Each row is a point on a tangle of strands that fork and nearly touch. The rows are in no order.
Two points are linked if the straight distance between their rows is under 79.5. Some points are linked to none.
Leti: [ -1  -9   6  21  26  12   6   4   4  34  36  18   1  30  -9 -24  -8  20
 -37  32 -40 -51  11 -11 -11]
ruf: [ 13  -3  31 -19 -40  -9 -13  25 -23 -21  40   1 -31 -13 -47  17   3  18
  18   2 -15  22  12 -14  15]
Pano: [  1 -12  46 -16 -17  25   0  52 -12 -18 -12  18 -36 -14   4  25 -10 -51
  41  20 -13   1  37 -16 -27]
Vas: [  5 -10  17   6 -18   2 -33 -31 -13 -22 -10  31 -39   3 -15   8 -43  17
 -80  -4  15  63  23  15  -6]
Zisi: [-11  23 -18   9  30 -11   8  24 -19  33 -23 -12  26  11  20  -2  63   4
  -8  13  16 -65 -19   2 -19]
Mene: [  3 -12  23 -18 -40   0   5  34 -30 -12  41   0 -12 -17 -41  19  16  -3
  32  18 -22 -10  -7  -3   5]
vuna: [-27  -3  -5  10   9  19  -6  15  10  44  30  14  10  38  32  13  24 -25
 -35  48  13 -76   7 -14 -21]
doter: [  2 -10  20 -12 -21  21  10  31  -2 -35 -34   8 -30  -9  20  24  -1  -5
  36 -15  15  64  38  -8  -3]
kimu: [  0  31 -18 -16 -14  11 -24   0  10 -34 -23 -19 -23 -25 -29  -6 -24  25
  47 -18  25  19  18 -18   2]
ravif: [ -2   0  26  -9  29  -1   9  54 -26   0 -16 -12  10 -13  22  15  41 -34
  18  10 -11 -37  13 -16  -8]
bav: [ -4   1  11 -16 -14 -15 -10  -8  33  -8   8 -30  14 -21   5  15  33 -21
  55 -24  44   9  -8  -6  32]
Muted: [ 11 -38  17  14  10 -22  53   5  -7  30  -1   4  28  18  56   3  37   6
  15   3 -43  10 -21  16   1]
Ronu: [  7 -35 -16  -8 -14  -6  39 -40 -11   5  -1  15  30 -10  -2  -3 -16  26
 -51  -8 -10  43 -26  51   3]
renug: [  0  -8  20  -5  -5  -9 -14 -42 -27 -23 -34  29 -16 -19 -11   8 -44   1
 -97 -15   8  70  22  38  -8]
zeme: [-12 -17  -7   8  10  22  66   6 -50  35  14  26  30   2  -2 -23   3  58
 -51  10 -40 -23 -30  33  11]
lodol: [ -3  14 -18 -14 -17  10  -7  29 -30  -7  30 -11   0 -12 -43   2  15   7
  24  15 -13 -32 -12 -10  -5]
gav: [-14  47  -6 -10  26   7 -53  26  -1   8   0 -19 -10   3  26  15  -9 -53
  15  16  17 -60  22 -54 -14]
geto: [-16   3   1   1  13 -15  39  47 -39  38 -22   1  29  12  37  14  75  -7
 -11  26  11 -66 -22   7  -8]
Raraz: [-30  -5  36  -4  19  -9 -28  25 -21  10  42 -10   7   3  29  41  18 -51
 -44  -1  -6 -22  -4 -21  21]
fuba: [-14 -17  33  -6  19 -16 -19  15 -11  -4  29 -13   8  -7  39  34  13 -51
 -29 -25 -11  25   6 -16  26]
Zon: [ -2 -16  38  -5  15  -7  24  47 -36  13  13  -3  13  -7   8  10  41 -12
   5  19 -39 -42   3  -6  -4]
pofav: [ -3 -12  22 -24 -28   4   6  39 -15 -24   2 -11  -1 -31  -4  30  27 -47
  54   2   7   0  -3  -1   2]
kem: [-21  21  15  -3  14  -2 -17  21  18   1 -29 -27   6  -1  34  20  34 -34
  53   7  23 -39   2 -23 -13]
Vokav: [ -6 -43  -7 -22  -5   1  38 -19 -31   0  10  11  35 -11  33  15 -30  20
 -72 -10 -14  47 -15  37  18]
beli: [ -4  -6  -8 -10  12  36   7  43  -6  -7  -5  10  -3   5  21  13   3 -37
   1  11  -3  -4  31 -14 -19]
Sokof: [ 11  27  -6  -1 -10   5 -11   0 -11 -29 -47  -5 -32 -17 -30 -16 -10  57
  31 -16  15  30  19  -1 -13]
ked: [ 12 -35  -2  25  23   0  57 -10  -4  32 -10  23  22  24  39 -20  10  24
 -19   1 -46  15 -14  27 -13]
Foga: [-17  -9   3  13  14  16 -16  -2   9  23  54  13   7  40  -7  -8 -24   0
 -55  42 -20 -59   1 -18   5]
kedev: [  3  14 -20   9  -9   5 -22 -50  57 -13 -22  -5  -8   3 -25 -27 -46  12
  32  -4  22  14   7   2 -10]
tubi: [  3 -13 -34  -6  -2 -13  24 -27   1   4 -15 -12  45 -11   1   0  26   2
 -17 -18  18  15 -46  41   9]
ves: [ 14 -22   6   1  -8 -36  -2 -62  35  14  32  -7  27  -8 -12 -11  10  -2
 -22 -19  17  19 -26  28  24]
namu: [ -2  11 -19   0  10  30  14  34   5  16 -16   4   4   8  17  -5  22 -22
  48  29   3 -52  19 -16 -35]
ledav: [  3  23 -41  -2  39  18 -10   5  -3  14 -12  -2  14   0  -8 -27  -7   2
 -28  12   2 -49  12  -4 -27]
Vipof: [  5 -14   3   3 -12 -34 -18 -75  31   1  25  -3  19  -6 -45 -17 -24 -11
 -49  -3   7   4 -22  32  17]
kis: [  4  12 -16  14 -36  15  27  17 -16   4  13   7 -20   1 -33 -16  21  11
  77  19 -20 -21 -22   2 -16]
buni: [ 13 -21   7   9 -19   1  68  40 -55   2  -4  24  -2  -2   1  -8  33  35
  17  12 -41  10 -10  15  -3]
mefa: [  5  23   0   1   5 -33 -28 -70  61   5 -10 -27   7 -21 -35 -30 -18  11
  41 -24  41 -12 -13   6  28]
resas: [ -8   7   6  -7 -14  24 -23  16  13 -37 -14   3 -36  -9   9  20 -27 -24
  23 -28  26  60  37 -20   7]
deto: [ -5 -13  32  12  21   0  12  24 -16  31  39   6   5  19  -1  -4  22  13
 -12  26 -51 -49   6 -12  -3]
piror: [ -5   7   4  12  23 -12   2 -39  52  -9 -52 -25   9 -22  -3 -27 -11  24
  49 -35  16  16   5  12  16]
saram: [-18  -2  34  -4  12 -28 -14  21  -8  12  15 -25  19   5  33  38  52 -27
 -11   2   4 -27 -13 -10   4]
Tur: [-27  46 -10   2  14 -19 -42   0  15  17 -18 -28   5  19  27  19  31 -12
   0  11  47 -56 -10 -23 -27]
vit: [-30 -27  10 -39   9  -3  46  41 -70  14  10  -2  54 -12  60  41  24  -5
 -51   7  -8 -19 -34  11  42]
kiga: [-19 -22  35 -23  -5  17   8  55 -39   3  20   9   5 -18  16  43  18 -63
  -7  20 -10 -31   0  -3  -3]
revo: [-20 -29  39 -28   0 -22  29  38 -60  11  25 -13  36 -20  41  47  41 -17
 -25   7 -23 -20 -29   6  32]
vufav: [ 17  12  -1  36  -7  -1  -9 -56  37   6 -31  24 -36  26 -34 -42 -50  38
   7  14 -13  15  12  14 -34]
Kapi: [ 22 -20   7 -14 -11  -9  25  13 -15 -26 -30  -1  -1 -16  16   9  10  24
   1 -30   3  72  10  12  10]
Ganek: [-14 -11  19   6 -14 -40 -30 -32  37  18  41 -18  16  20  20  26  34 -18
 -23   0  31 -12 -27  -3  16]
nadi: [ -1   5 -22 -15  21  44  16  47 -48   8  -2  33 -17 -10 -12 -11 -14  26
 -68   7  -1 -17  49   0  -8]
Tusu: [  7  39 -29  -5  13  -4 -38  -8  -3   5  20 -22   5   3 -38 -16 -17  15
   1  16 -11 -50 -11 -21  -9]
dun: [-13 -32  54 -28  -5 -12  33  58 -63   8   1   2  21 -32  34  49  38 -54
 -10  22 -15 -43 -23  12   8]
sofen: [ -5 -21  -1  -1  -5  12  58  27 -54  11  18  17  17  -7  -9  -9  19  49
 -27   8 -39  -6 -20  18  10]
tepo: [ -8   8   9   8 -14   0 -57   6  -8 -28  36  18 -47  14 -20  12 -59 -32
 -41 -18   6  42  24 -32  27]
koni: [ 10  29  -5  18 -10   2 -27 -62  30 -11 -62  21 -37   9 -35 -34 -64  33
  -3  18  12  17  27  12 -41]
Nopek: [-23  18  -9   7  30   1 -49  -2  24  -4   0 -20   3  12  31  15   2 -50
 -23  -9  27 -16   3 -24  -3]
Zeze: [ 24 -29  -1  -6 -35 -13  23 -44   2  -2   9  19   0 -13 -19  -7 -11  38
 -27 -18   7  64  -8  39   7]
nir: [-20 -42  13 -22 -10  17  29  20 -28   5  39  11  27   1  48  42   1 -26
 -41   8 -16  15  -6   5  18]
liru: [ -9 -25  10 -29 -13  15  25  51 -59 -20   9  16   2 -22  30  43   1 -33
 -25 -15 -10  46   8   1  17]
vab: [ -4  16 -37 -15  23   8 -15 -13   5 -25 -37 -19  21 -24 -10  -4  -9 -20
 -18 -29  29  18  -7  17  -5]
lela: [ 10  -7  -5   0 -27  18  -9 -25 -17 -19 -36  35 -30   2  -9  13 -21  37
 -57   3  28  64  16  31 -23]
zak: [  6 -25  16   6 -15 -40 -11 -57  53  20  38 -12  26  10  26   7  26 -17
 -13 -11  36  12 -25  12  27]
fopo: [ 34 -29  24  -5 -18 -41  45   1 -37  -2   1   4   2 -16   9  -6  23  57
   8 -25 -31  58  -6  20  21]
Zin: [-36 -15  13   7  -1  18  -9   8   3  30  55  10  16  35  18  21   6 -17
 -53  44  -2 -62 -10 -14   3]
sibis: [-16 -44  -2 -18   3   1  20 -14 -14   3  29   5  37  -2  58  28 -19 -15
 -69 -11  -8  36 -15  19  23]
fede: [ 10  29  -8  11  -4 -17 -29 -31  37   8  12 -24  -7   8 -29 -23 -17  21
  54   3  -4 -28 -14 -18   6]
somiz: [  4   6   2  21  37 -24   0 -17  13  17 -16 -24  26   4   1 -20  35  15
   0 -11 -11 -20 -23  12  -5]
senad: [ -2   9 -14  24 -26  10  47  23 -15   9 -12   2  -9  -4  -6 -17  44  -5
  93  15 -14 -29 -33  11 -12]
fab: [ -7  33 -35   5  45  -3 -18  -2  -3  31 -23 -13  23   5   7 -15  24   2
 -30  10  21 -70  -4   0 -30]
tebu: [ 14  -6 -35  17   3  15  44  -1 -13   4 -31  19  11   6 -11 -28  10  34
  -1  -3 -14  15 -16  33 -22]
kip: [  3   6  -4   3  25   2  14   4  19 -19 -54 -22  12 -13  10 -17   9  16
  38 -26   7  23   7   4   1]
Dipa: [  1 -36  51   9 -22 -13  24   9   6  24  32   4   5  11  21  24  36 -30
  36  27 -33 -18 -15   3  -7]
lipur: [-22  10  25  12  -6 -13  -6  -5  45  12 -20 -28   3   5  28  13  37 -15
  86   6  25 -33  -9 -14   1]
nunas: [  7   6   4 -12 -25 -17 -27 -33  58   0  37 -17   1  -6 -18   3   4 -14
  52 -12  51  -1  -8 -14  38]
vov: [  7  -5  13  -8   5 -21 -14 -52   3 -27 -28   5  -3 -27 -22  -6 -41 -13
 -63 -31   9  64  16  33   2]
goseb: [ 14 -12   7 -13 -23 -11 -21 -42  60 -16  37  -2  -5  -7 -13  -4 -17 -21
  16 -25  49  36   6  -7  38]
dibot: [ -1   9   9  14  -6   4 -56 -15 -11 -29   3  30 -53  12 -19   4 -62  -7
 -71 -11  13  49  31 -15   4]
duz: [  5   4  -9  32   7 -21   0 -58  20  31  18   4   7  15 -43 -36  -7  20
 -17   3 -28 -21 -41  33  -6]
Naso: [  4  38   0  -4   5  -6 -52 -15  41 -23  -4 -26 -24   4  -7  -9 -59   1
  47   2   6 -14  23 -49  12]
mib: [ -2  -3 -22  17   1  30  16  11  16  29  13  18  -1  32   6 -12  10  -7
  25  35 -14 -40   1  -5 -33]
Lited: [ -6  37 -11  24  28  -6  -4  -9  19  15 -32 -27   3  -1   3 -30  15  24
  66  -4  -7 -45 -11 -13 -13]
ges: [ -4  -7  14 -24 -23  -4 -10  15   8 -16  22 -20   3 -22   3  31  25 -45
  39 -13  22  16  -3  -7  21]
vip: [ 14 -13  27  12  -7 -20   1 -32  54   2   8 -11  -6  -3  -8 -18   1  18
  48 -22   5  30   8  -3  24]
gofus: [ -9 -28 -17 -10  11 -24  44 -17 -29  28  -2  -4  61  -2  36  11  24  21
 -48  -4 -10  -2 -56  42  24]
vegi: [ -8  46 -17   7  20 -19 -63 -13  17  21  15 -20   1  30   6   0 -14 -15
 -26  30  17 -78  -8 -39 -16]
bis: [ -4  29  -2  37  27 -27   2 -28  24  27 -28 -28   7   4   0 -30  38  23
  52 -17  -4 -34 -36  11  -2]
Nogi: [-10  15 -40  -6  36  32  -9  23  -5  34  14  11   9   9  11 -12  -2 -19
 -50  25  11 -72  30 -10 -15]
Tis: [-14  -9  25   0  10 -33  24  29 -24  27 -10 -13  32  12  49  33  72 -10
  -8  13   3 -34 -29   5  -1]
Zit: [  8  41  -5  -3 -14  -4 -31 -20  37  -8  -4 -24 -19  -2 -21 -14 -47  29
  81   9   1 -25   8 -44  12]
gaso: [-20  56  -9  -6  -5 -30 -62  -8   9  14  12 -33   0  18   2  24  16 -11
   4  20  38 -65 -21 -35 -12]
nefen: [-19 -33 -15 -32   7   0  49  15 -53  13   7  -2  57 -10  46  22   8  15
 -56   0  -9   3 -41  26  35]
vosa: [ 11  35 -10  11  30  -6  -4  -1   0  -6 -39 -22  -4 -16 -25 -39  -4  44
  42 -13 -17 -19   6 -10 -15]
Mabop: [  0  -7  -7  21  -2  -8  18 -38 -11  25  24  12  11   1 -50 -28  -9  44
 -33   0 -37  -8 -39  39   1]
zodi: [-24   7 -26  -3  20  32  11  29 -11  52  23  15  17  16  19  -1  24 -10
 -45  39  16 -92  15  -4 -10]
Fal: [  0  -1 -12  29 -16  -6  64  18 -13  16 -24   2   7   7  23 -11  63 -11
  81   4  -9 -16 -52  21   5]
Nado: [ -6  51 -25   0  37   2 -60 -33  30 -15 -31 -25  -4  -9   7 -19 -60 -25
   0  -6  17 -28  18 -37 -11]
Ros: [  7 -16  32  -1  15 -24 -24 -11  12 -15  28 -11  -3 -10  13  11 -12 -23
 -34 -35  -8  46  14 -12  30]
Nonul: [-17  22  -7  -1  15   8 -51  14  10  -1  24 -10  -8  17  16  19 -10 -54
 -10  14  12 -36  10 -38  -6]
gen: [  8 -37  47   7  -9 -26  17  -6  27  17  24 -10  14  11  43  19  35 -20
  30   3 -21  15  -4  -2   7]
Teme: [ 14   6  -3  12  -5  -6 -35 -19  25  -8  30   3 -18  34 -34 -17 -45  12
 -11  21 -19 -12   7 -18  -4]
dupi: [-19  24 -11   5  17 -11 -52 -30  48  -8  -9 -31   7   7  18   4  -5 -30
   3 -10  43 -17  -6 -17   0]
zager: [  3 -13 -29  15  12   8  56  24 -22  24 -20  10  29  14  23 -12  48   6
  12  10 -16 -20 -31  21  -8]
giket: [  3  -4  30  -4 -15  18 -12  27 -56  -8   9  33 -45   6 -16  19  -5  59
 -59  14  -9  25  29  -6  -5]
fak: [ 10 -22   4  -7 -28  19  43  31  -1 -25 -37   8  -6  -3  21  12  17   0
  55  -1   5  48  14   5  -8]
zufa: [  7   8  10  -3 -40  -2  10  17  -4 -14   8 -12 -20 -20 -36  -6  18   9
  91   4  -6  -9  -7  -8   3]
Seto: [  9  28 -21  -1  -9  23 -41 -15  -6 -20 -29  24 -42  10 -30  -8 -52  24
 -40  13  20  22  32  -4 -32]
lera: [ -1  38 -29  -9  -6   2 -25  12 -14  11  23 -22   5   1 -28  -2  13   4
  32  25  -3 -64 -22 -21 -14]
pav: [-17 -18  -7   8  -5  14  31 -22 -21  26  39  13  29   4 -26 -13  -6  42
 -49   9 -32 -16 -43  32  10]
Votak: [ 17   4  18  21   1 -34 -15 -39  45  13  21 -16  -4   5 -29 -28   5  22
  41 -14  -8  -3 -13  -2  20]
Vivu: [-18   7   4  -9 -12   8 -43  24 -18 -21  47   3 -26  -8 -15  29 -27 -53
 -17 -21   5  29  10 -27  27]
bupu: [  5   7  -4 -12  17 -13 -13 -35  17 -30 -45 -12   7 -35 -19  -9 -25 -10
 -20 -43  27  53  10  24   9]
bek: [ -5  23   6 -10  13 -26 -58 -15  16 -15  26 -33   1 -15 -17   8  -3 -30
 -10 -30  24   0  -8 -18  33]
Lusol: [  4  -3  -1   4  18  -9 -11 -13  15  -4   5 -16  12   0  -9  -9   6   6
 -13 -10 -11   3  -5   4  -3]
revab: [ 16  22  -2   3  10 -11   8  10 -22 -28 -43 -18 -13 -27 -34 -31   9  57
  32 -27  -5  17   6   2  -5]
liv: [ 10 -19  11  -3  15 -15   9  -9  -9  -6   7  -8  16  -9  -2  -3   3  18
 -34 -21 -24  28  -3  13   8]
tofi: [  9   2 -22  33 -16  12  22 -23  22  22  12  15 -17  23 -20 -29   6  22
  43   1 -22   1 -29  19 -14]
tid: [  6   4 -26   7  35  34   4   4  25  -9 -49   6  -1   7  17 -22 -19  -3
  -1  -2   9   9  37  -3 -35]
ref: [-10 -30  -4 -13 -15  24  16  15 -13  -6  34  11  13   5  10  25   1 -11
 -29   8 -13  19  -2   5   3]
zod: [-12  10 -21  35  35  -9  13 -33  11  49 -17   4  26  28  10 -23  31   7
 -33  12  -3 -53 -36  28 -28]
Bil: [  4  -7  45  -8 -21  11  -5  29  15 -17  -4   0 -32  -4  -4  14 -10 -25
  68  17 -16   2  32 -24 -14]
Nelu: [-11  -7  14   4 -15 -15 -34  -9  26   7  55 -12   3  28  -1  21  10 -26
  -7  21   2 -27 -14 -18  11]
riv: [ 11  13 -24  17  -3  -7 -46 -44  46  -8  16   1  -8  39 -22 -28 -64 -10
 -15  31  -1 -29   1 -18 -10]
Pizol: [-22   2   9   2  23   0 -23  10  24  -2 -10 -20  12  11  52  30  23 -57
  -3 -13  27   3   3 -14   1]
mis: [-23  -5  -2 -21 -15  25 -10  42 -47 -20  32  12 -11 -20  -2  41 -12 -43
 -31 -23   0  40   6  -9  22]
foma: [ -1  32 -10 -12  16  25 -18  33   3  10 -11  -8  -7  -1  18   1  -1 -34
  44  29   5 -58  31 -39 -31]
sirud: [ -4  -5  29   6  -8  -2   7  -4  45 -15 -16 -17 -13 -11   3  -4   1  14
  88 -17   4  15  20 -14  19]
figop: [  3   9 -40 -16  31  46  15  54 -32  12 -15  27  -9 -11  10 -13 -10 -11
 -50   1  12 -25  61  -4 -12]
rok: [  5 -20 -20 -10 -25  26   7 -11  -6 -23 -14  26  -9   0   5  15 -22   8
 -46  -9  19  70  11  22 -14]
Lesi: [ 13  -3   1   1 -16 -24 -25 -69  42 -16   5   3  -2  -5 -49 -26 -45  -9
 -29  -6  15  22   0  22   8]
Niza: [ 20 -19   3  -6 -30  -1  42   8   3 -24 -44   7  -7 -13  17   1  16  35
  45 -25  18  75   9  15  11]
zegel: [ -8  34 -22 -24  -6  23 -39  37 -25 -21  20  -8 -21 -13 -24  17 -21 -31
  10   1   5 -14  14 -34  -3]
Dof: [  3   4   4 -18   5 -34 -28 -19   6  -6  33 -32  20 -26 -18  12  23 -13
 -18 -36  26   7 -23   5  38]
Godob: [ -1  -5   2  -9   7  26  13  35 -50  -4   6  22 -14  -5 -18  -1  -5  41
 -52   5 -19   3  28   2  -8]
pim: [ 11 -30 -17  -6  -3 -27  53 -22 -35  16  -1   4  44 -14   7  -8  11  39
 -30 -17 -24  25 -50  49  24]
tevi: [ -6  28  -5  -2  11 -26 -68 -41  44 -18  10 -32  -3  -5 -10  -5 -33 -33
   0 -21  40  -7  -4 -24  28]
Dosan: [  5  12 -20  27 -16   8   9 -41  49   7 -17   3 -17   9 -22 -34 -18  31
  60 -10   4  14 -11  13  -6]
rik: [ 15  -8  -4  30  -2  26  18  -4  11  20  -4  42 -31  38  -8 -28 -16  41
 -12  25 -27   9  25   3 -38]
voso: [  7 -26  18 -18 -14   2  14  23 -31 -24  -1  12 -13 -10  29  32  -2   0
 -21 -23  -7  73  22   2  10]
Puf: [ -8 -22  40  -2 -28  -9 -17  10  18  11  48  -3  -2  19   5  34  17 -44
  21  34 -11 -28  -7 -14   1]
Nanul: [  7   3 -15 -17  -3   2  29  51 -44 -37 -29 -14   9 -27 -13  -2  33   6
  28 -11   1  11  -3  -1   5]
tavum: [-14 -32 -22  -4  -4  39  29  -2  -4   6  17  27  22  15  17   4 -23   6
 -65  14  -9  12   0  18  -9]
dek: [ 15  29  -3   7 -26   7 -49 -44  21 -23 -45  19 -52  13 -30 -11 -64  38
  -6  16  34  30  30  -3 -25]
gebim: [ 15 -16  31  -2 -33   4  11  27 -43 -11   5  23 -34   2 -15  16  12  53
 -12   9 -18  38  18   4  -7]
nafi: [ 10  29 -11   5 -14 -22 -35 -72  70  -3  -6 -15  -7  -4 -38 -31 -59  14
  49  -3  32 -14  -5  -9  22]
rapan: [  2  39   1  -3  -3 -13 -65 -30  45 -35  -5 -16 -36  -6 -12  -8 -87 -13
  29 -21  30  12  28 -46  37]
roni: [ -1   7 -12 -25   8  16  14  65 -65 -32 -13  -3  -2 -28 -13  12  19  -3
 -14 -15  -5   7  14  -5   5]
Ved: [ 10  -1  11  -4  18  -5   4 -24 -34 -16 -60  25  -6 -18 -15  -6 -27  23
 -84 -10  -2  49  25  38 -21]
fiko: [ 16 -26  -4  34  13  14  46 -19   7  29 -13  37  -2  30  12 -29  -9  37
 -30  10 -40  17   6  27 -31]
Vop: [-17 -32 -31   1   6  27  36 -12  -1  25  10  17  45  19  35   8   3  -4
 -57  17   0  -8 -27  28  -7]
Duba: [-10  30 -32 -23  13  32 -19  52 -51 -22  -2   3 -16 -23 -16  12 -11 -23
 -19 -17   8   1  24 -19  -5]
fumo: [ 11  -6  -9  -5 -30   1 -26 -37  34 -24  14  10 -21   2 -35  -5 -39   3
 -21  -8  23  47   8   8   4]
Pilas: [-20  17  17 -12   8  -9  -6  43 -16   9 -24 -18  10  -4  29  31  55 -44
  29  17  25 -56  -5 -14 -20]
Vuf: [  9 -42  30   3   9 -14  29   6   5   9  16  -2  21  13  47  14  19  -6
  -3   0 -36  25   4   0   0]
Fipif: [ 15 -16   6  10  -9 -19  58  28 -38  -2  -8  -1  12 -10   3 -11  46  22
  41  -4 -34   9 -24  13  10]
konin: [  6  12 -29   1   7  32 -18 -10  15 -18 -30  15 -20   9 -10 -16 -43   6
 -20   5  15  19  30  -2 -38]
Gogif: [-20  13  30   7   4  -9 -19  -6  51   0 -16 -31  -6  -5  16   5   2  -5
  90   0   7 -28  13 -32  12]
nav: [ -2   9 -15  -9  38  39  -1  56 -20   5 -10  21 -17  -5  25   1  -9 -40
 -25   0   1 -15  61 -22 -14]
Pul: [ 20 -20  27  -2 -13 -21  20   6 -28  -7  20   1  -6 -11 -14   0  17  47
  -8 -15 -35  38   4   8  12]
Soge: [ 13 -11  33  -2  18 -23 -17  -5  -6 -19   7  -7 -12 -12  -3   1 -13  16
 -40 -31 -22  52  24  -5  13]
tuk: [ -1 -23 -11 -10 -36  20 -15 -13   8 -24  32  19 -15   4  -8  20 -31 -11
 -41  -9  19  60   7   5  11]
rogen: [ 24 -10  26 -13 -45 -13 -15  -4   1 -17  40   9 -33  -6 -41   9  -8  29
   5  -9   9  49  14  -5  23]
fipak: [ 21  31  -5   1 -11  -9 -58 -13  12 -24   9   5 -42  25 -38 -13 -77  16
 -15  17  -1   3  26 -32  -2]
lon: [  9 -10 -32  22   5  -4  75  26 -19  22 -47  12  26  20  42 -14  61  -7
  42   9  -8 -12 -50  22   4]
beri: [ 12  -9 -16  34 -24   1  55 -16  -2  21  11  17 -11  12  -3 -23  33  24
  50 -15 -28  20 -45  33   6]
zare: [-16  20   6   0  18  20 -39  23  11 -24  -6  -3 -28  -3  17  12 -31 -50
  17 -20   8  22  37 -39   1]
lam: [ 19 -23 -35   8  11  16  63   5 -11   6 -57  30  18  14  22 -21   9  26
  -9  -2 -13  37 -10  31 -19]
sutag: [-11 -21 -31  16  10  14  54   2 -14  42  -2  17  39  23  35  -3  37  11
 -23  16 -11 -27 -43  33  -5]
kefom: [ -3  -7 -47 -16   8  17  13   0 -13 -14 -19  -5  32 -13  -9   3   5  -5
 -32 -14  16  17 -19  27  -4]
dufam: [  4 -11  30 -14 -41 -10  23  23  -2 -16  -1 -17  -3 -37 -16   9  36 -22
  94   1  10  -5 -14   3  13]
vuros: [ 12   5 -27  21   8  33  10   4  16  22   4  29 -18  35 -10 -32 -19  19
   4  29 -22 -27  25  -8 -39]
pidu: [ 11  -9 -34   7  36  21  38  10  15   2 -62   9  27  11  28 -20   9  -2
  -3  -3   5  12   7  16 -22]
Kasi: [ -2  45   2  -9  -4   8 -27   5  23  -5 -15 -25 -15  -7   2   0 -33   4
  91  21  -7 -50  17 -56  -7]
puzi: [  9   0 -24   1   2  22  18   7 -26  -4 -15  21  -5  -1 -29 -16  -6  43
 -32   4 -10  10   7  17 -26]
leva: [ 10   5  11   1  11 -29  -3 -66  53  -7 -34 -16  11 -34 -26 -32 -17  13
  23 -40  30  26   3  25  22]
maduz: [ 14  35   7   5   2 -25 -73 -31  25 -37  -2  -5 -45  10 -29 -17 -90 -13
 -18 -12  14  18  27 -33  20]
saviv: [  8   6 -13  -9  28  -8  21  30 -15 -27 -49 -26  24 -19   7  -7  31   6
  22 -25   3  14  -5   2  10]
tade: [-18 -17 -11  -9   8  40   7  34 -12   3  25  17   7  10  21  20  -2 -34
 -38  16  -3 -14  18  -9  -8]
buta: [ -7  -2 -22  29  22  -5   7 -52  18  32  -8   7  26  15 -18 -30   0   3
 -35  12 -14 -30 -33  36 -26]
gar: [ 19 -14  30  14 -18 -27  41   5  -1   2   5  -8  -5 -12  -2 -14  42  18
  73 -17 -23  20 -14   7  20]
foze: [  5  28 -22 -18 -16  21 -31  17 -12 -29   3  -1 -30  -8 -34   5 -28  10
  11  -2  11  13  19 -21 -11]
tun: [ 31 -17  13 -10 -48 -17  11 -22   1  -8  22  18 -22 -13 -31  -1   6  49
   6 -22  19  65   3  18  20]
Mul: [  4  23 -21  11  25  -3 -53 -18  26   5  20  -2  -4  39  -2 -19 -48 -21
 -32  34  -2 -59  11 -37 -12]
resum: [-12 -10  30 -19  -2  34   0  66 -37  -6   2  24 -23 -23  12  36 -10 -82
   5  15  -8 -15  31 -13 -18]
Supo: [  4   6   9  -2 -10  17  -4  25   5  -9   2   2 -21   7 -13  -1  -4   1
  44  19 -19  -7  23 -23 -23]
mizu: [ 20  -5  11  27 -23 -19  42 -26  22  22  18   6 -16   0 -11 -27  30  27
  69 -27 -14  24 -30  22  24]

Follow the links from the first point to the second, and from the first to the third. Name the last point that the two ways share.
zegel / puzi / Raraz => liv
Ved / zak / fak => Vas
puzi / ravif / Lited => liv
zufa / vit / ruf => Ronu
Bil / fopo / kis => ref
Seto / Nanul / lera => Godob
fuba / zufa / Vokav => ref
koni / vosa / senad => Godob
tebu / resum / Mene => Ronu

A fork is a point with three links, a tip a point with one. Leave the first point through the second and follow the links. Name the first fork or tip that comes.
lipur / kem => liv
tebu / lam => vufav
Muted / Vuf => Vas
Ganek / Nelu => Nopek
gar / Fipif => zod
zufa / kis => ref
gaso / vegi => Zit

A fork is a point with three links. Follow the links from the first point to the second and name the forks in between, in order.
Duba / puzi => liv, Pul, Godob
geto / sutag => liv, Pul, Godob, ref
Dof / mib => Nopek
Pul / ruf => Godob, ref, Ronu
vit / Raraz => Ronu, ref, Godob, Pul, liv
